Points, in no order, along strands that fork and pass close to each other.
Two points are linked if the straight distance between their rows is under 49.2. Some points are linked to none.
j604: [ -5  17 -25  14   5 -22 -37 -11 -37   4  20 -15 -19  16 -10  -6   0 -16
 -30  22]
j262: [-41  38  24   6   2  16 -21  27  21  25 -12  17   7   6   6   7  22  11
   6  26]
j26: [ 13  15   1  -9  24   3   7  -3  25  15  13 -18 -31  24  12  20 -12  -2
  -5   7]
j149: [ 11  -2  25 -25 -30  11  -4  18   7   0 -13  16  24 -13  -8 -14  18  -1
  24 -24]
j869: [  4  45  -2  -8  28   4  -7  -4   0  20  41  -6 -24  24  21  19 -10  -7
 -30  26]
j359: [-18 -54 -24  24 -13   1  15 -13 -30 -26  -6   9  17 -32  -3 -22   1 -18
  -6 -24]
j625: [  0  20 -11  14  -2  28 -13  14  12  17  12  24  35 -19 -14 -51  14   6
  -3 -10]
j231: [ 13 -39 -21  23   3   9  12 -20  -3 -16  15   6  29 -26 -19 -43   0  -3
  -9 -27]
j531: [ 24  10  10 -17 -15   2  -1   6  13  -2 -22   8  -5 -11   6  12   7 -11
  22 -17]
j859: [ 22 -22  -8   0   9 -17   1 -11   2 -12  -8 -17 -28  17  15  29 -21   2
  -5  -1]
j143: [-30  50  11  -5  26  15  -1  14  36  27  13  -2  -2  17  13  24   3   1
  -9  37]
j97: [ 11  13 -20  10  -7  -1 -12  -3 -13   1  -4   7   6 -12 -14 -36  19   0
  -3 -19]
j472: [ 29 -20   3  -6 -19  17   5  -5  11 -14  -3   8  44 -25 -16 -40   7  -7
  19 -44]
j357: [-41 -53 -22  34   0  -8  -1 -22 -55  -7  -8  -2  -2  -7   0  -9  -4 -14
 -10   6]
j266: [  6  30 -25  25  -2  10 -27  16 -23  16  19  13  21  -2 -14 -39  16   3
 -17   0]
j722: [-22  41  13   2   3   2 -13  19  10  21  -2   6  -3   9   0   0  17   0
  -7  23]
j522: [  2  25  37 -36  -9  13  12  15  30   6 -13   4   7  16   6  30  10   6
  27  19]
j755: [ 15   2 -29  30   4  -7 -11  -4 -40  10  15  -1   3 -10 -17 -30  11  -5
 -26  -2]
j256: [ -2 -30 -26  31  -4 -12 -11 -13 -22 -24 -10  -3   8 -30 -12 -25   6   6
  -8 -17]
j465: [ -2  34   2 -18  -1  12  -3  16  14  18   0   3   6  13  10  23 -12   4
  13  25]
j355: [ 21  12  38 -44 -23  -2  11   0  19  -6 -22  -2   6  13  -4  26   7  -2
  29   3]
j192: [ -1 -10 -17  20   0 -10  -8 -11 -26  -8  -7 -10 -27   3  -1  -9  -2 -11
 -19 -11]
j732: [-37  35  28 -12  30  29   4  13  45  24  12   8   4  11  22  32 -10  20
   0  36]
j563: [-17 -56   0  18  -5 -25   5 -11 -24 -38 -25  -4   4 -19  10   2  -4  -5
   7 -19]
j627: [ 23 -18 -11   9  -9  19  15 -13  14 -20  13  15  33 -25 -21 -46   2   1
  -2 -30]
j461: [  6 -16 -28  11 -14  -1  -4  -3 -22 -15  -2   9   4 -22 -21 -32  10  -6
   0 -25]
j389: [  9  21 -11 -12 -24  -4   8  13  -1  21  -2  14  10   0  -7  -2  18  -3
   7   3]
j576: [  8  15 -25  11  16 -17 -23  -7 -24   6  11 -12 -23  20   2  12 -16  -2
 -21  23]
j877: [  6  25 -19  -9  31  -2  -7 -16   8   3  41 -15 -25  26  16  27 -22   5
 -31  13]
j385: [-51  42   3  14   0  22 -20  37 -11  30   7  17  16   1   4  -9  20   2
 -10  29]
j602: [ 11   4  24 -32 -25   1   2  24  16  14 -17  12  21  -2  -9   1  14  -2
  33  -1]
j768: [ 25 -18  -2   1 -30   4   5   2  -2 -11  -2  16  17 -10 -12 -34  12  -3
  19 -39]
j305: [ 24  -6  -9 -10   3 -13  22 -13  19 -11  10 -11 -21  15  20  39 -26   2
   6   2]
j643: [ 15 -58   4   2 -21  -8   7  -9 -14 -31  -4   6  18 -29  -6 -21  -2 -13
  15 -37]
j944: [  1  29  13 -27  25  24  20   0  50  20  30  -4   4  16  10  26 -24  11
   2  14]
j59: [-14  44   9  -9  16   3   2  19  15  24  16   5 -14  20  10  10   5  11
 -12  38]
j902: [-43  26  20  13   2  21 -14  24  17  22 -13  28  30 -18 -14 -27  30  17
   3  -1]
j934: [ 16 -22  39 -22 -17 -16  16 -15   7 -22 -31  -8 -20  -2   1  16   8   2
  14 -21]
j964: [ 31  17  31 -27   7   9  25 -18  37  -7   8 -11  -1  23  18  43 -23   7
  22  -8]
j487: [-14  10  15   8 -10  34   7  22  23  10   0  27  52 -22 -16 -36  15  17
  25  -6]
j449: [  8  21 -21   6 -16  -9  -8  14  -9  18  -3  13  20  -8 -22 -24  15  -1
   8  -4]
j865: [  6 -37  18 -10  -2 -16  25 -16   7 -34  -4 -26 -26   4  14  45 -28  -4
   6  -3]
j724: [ 26 -10  41 -34 -28 -13  11  -9  12 -19 -19 -16  -6  10  -5  19   7   0
  31 -14]
j876: [-18 -52   5   0  15 -17  31 -22   2 -31   1 -28 -21  10  24  36 -32  -1
   5   0]
j818: [ 14 -43  12 -14 -18 -16   3   1 -12 -23 -19  -4   2 -14  -8  -8  -1  -2
  22 -27]
j623: [ 29   0  42 -37  -4  -3  30 -14  37  -6  -4  -6 -12  14  19  41  -5  14
  21   4]
j783: [-18  24   7   9   2  24  -8  27  21  16  -4  18  39 -18 -28 -44  17   5
  13  -1]
j87: [ -2 -28 -15  19   9 -24   9 -17 -11 -17   0 -25 -30  19  21  32 -25  -6
 -12   6]
j308: [ -2 -48   4   3 -14 -24  10  -7 -14 -43 -21 -14  -9  -2  19  15 -12  -6
  22 -16]
j808: [ 15  22   6 -25  30  14  20 -12  36  16  26  -7 -22  25  12  30 -24   8
 -12   5]
j62: [ 26  -9   7 -28  11  -6  24 -18  38 -12  16 -15  -6  21  14  38 -27  12
  19  -2]
j771: [-18  35  -1   8  -5  12 -22  14 -11  31  -6  18  21  -4 -11 -28  21  -2
  -4  14]
j354: [ 13  -5 -25   3  10 -11  -8 -23  -6   2  24 -15 -22   9  13  24 -25  -4
 -19  25]
j47: [-12  31  10 -25   9  24  12  11  39  10   2  -4   1  22   6  34 -15   3
  12  23]
j202: [-33 -39 -27  38   5 -12 -11 -26 -61 -11  -1  -8  -6 -16 -19 -19  10 -11
 -31   8]
j113: [  8   6  12  -3  -9  31  -3  15  24   3  -5  25  46 -25 -18 -38  10   5
  23 -28]
j37: [ -5 -35  -8  14  -9 -17  -7 -15 -18 -22 -16  -2 -28   2   4   2  -3   0
  -3  -5]
j833: [ 17 -31   9 -10  -9 -29  16   7  -5  -7 -13 -14 -22  -8  11  15  -8  -6
  13 -11]
j777: [-23 -28 -20  41   3 -19  -7 -23 -63  -7   1 -14 -20   1  -7   1  -2 -11
 -41  16]
j155: [  3  27 -19  -7   6  -6 -11   2  -8  14  12 -11 -17  26   8  21  -4  -2
 -15  15]
j989: [ 32 -21  22 -20 -25  -5  -6  12   2 -10 -25   0  11 -14  -9  -9  11   5
  20 -28]
j3: [  2 -52  -7  17 -13 -18  18  -2 -32 -28  -4   7  -1 -30 -14 -22   1  -9
   7 -26]
j181: [  9  22 -18 -11  -5  -2  -5  13   9  25  -3  -7  -3  18   8  26   1   1
   8  10]
j84: [-16  23  45 -27 -13  23   0  15  24  16 -30  13  19   2   9  17  14   9
  20  18]
j734: [-31 -52  -1   4   8 -16  18 -14 -17 -27  -9 -14 -30   5  20  24 -25  -6
   1   8]
j530: [  1  17  22  -7  -5  19 -14  20   5  14 -28  25  19 -11  -8 -21  21  10
  11   0]
j564: [  0  35  12 -14  19  -1  -2   2  29  23   7   0 -25  22  13  15  -5   0
 -11  18]
j19: [ -6  37 -13  14   0  -9 -33   9 -38  13  13  -4   1  10 -17 -14   0  -7
 -25  18]
j754: [-13  43 -13  16   2   0 -37  25 -31  22  21   6  18   0 -19 -26  21 -10
 -29  16]
j897: [-38 -57 -25  35   3  -8  18 -12 -47 -18 -10  -5  13 -31   1 -19   6 -14
  -9 -11]
j988: [-29  31  35 -14   4  24 -12  20  35  20 -18   6   9  11  11  24  10  21
   8  22]
j861: [ 21   3 -15   8   3  31   1   1  15   2  19  20  34 -20 -24 -54   9   5
  -2 -26]
j343: [ 17   6  10 -33  -4  -6  19   9  22   1   0  -6  -4  11  12  34 -12 -11
  23   7]
j275: [ -9 -20 -29  33  -9 -22 -10 -11 -40 -12  -5   3 -12 -11  -2 -16   2  -9
 -14 -13]
j915: [-16  25  -3 -15 -18   5   0  30  11  29 -15  20  14   3  -6  -3  20   4
  20   6]
j44: [ 15 -31  -9  -3 -16 -10  -3  -4  -9 -15 -24   6  -5 -24 -11 -22   6   1
   1 -23]
j997: [ 22 -24  19 -23 -12 -20  27  -1   7 -22  -1 -24 -15   0  10  31 -18  -3
  15 -14]
j936: [ 20   7  10  -4  -1  23  -8  11   9   4 -12  19  22 -27 -17 -32  16   6
  10 -11]
j803: [ 14 -11 -29  28   3   7 -24 -18 -32  -7  27   4  14 -23 -24 -43  14  -4
 -32  -8]
j176: [ 14 -12  -7  -7   1 -18   8   8  -4  -3 -11 -18 -27  11   2  14 -10   4
  -2 -11]
j178: [  6 -13 -18   9  32  -2  18 -33  21 -19  25 -22 -22  16  19  26 -41   5
 -10   5]
j729: [ -8 -28 -20  10  32 -15  14 -21   4 -12  12 -30 -31  13  13  28 -32   6
 -23   9]
j325: [ 16 -19 -31  22   7  18 -12 -19 -10 -15  20   9  19 -24 -25 -48  -2   2
 -18 -25]
j909: [-27 -49 -15  26   2 -25   9 -13 -27 -24 -22  -3 -13 -15   7  12   1   3
  -3  -4]
j108: [ 10   7  -8   7  -5 -13  -9  -1 -15  17  -4   7  -8  15   6 -10   7  -2
  -8   5]
j349: [ 13   4 -19   1  44   6   9 -26  20  -5  45 -18 -23  21  16  16 -32   9
 -20   0]
j496: [  5  23  22 -13   5   1  -2  10  20  12 -21   2 -11  20   6   7  11  11
  13   5]
j836: [-18  23  42  -7 -13  25  -7  21  17  25 -26  24  20 -10  -1  -1  26   7
  23   5]
j720: [-12 -17 -23  21   9 -19   3 -14 -30 -12   1 -21 -36  15   8  10 -18 -11
 -24   4]
j695: [ -3  54   2  -7  22  -4 -25   7  -4  20  26 -11 -15  14   6   9   5 -13
 -27  35]
j65: [-34  51  10   9   7   7 -25  19 -12  26  14   8   5  13   3  -8  18  -7
 -14  36]

Follow the links from the first point to the second, and from the first to the third. Name the last point that the two ways share.
j915, j777, j729 -> j461
j202, j729, j909 -> j192
j62, j308, j915 -> j192
j87, j202, j915 -> j461

A fork is a point with three links. Follow the links from the first point to the second and name the forks in between, in order.
j449, j869 -> j461 j192 j87
j563, j915 -> j192 j461
j26, j768 -> j59 j722 j84 j783 j627
j602, j563 -> j818 j461 j192
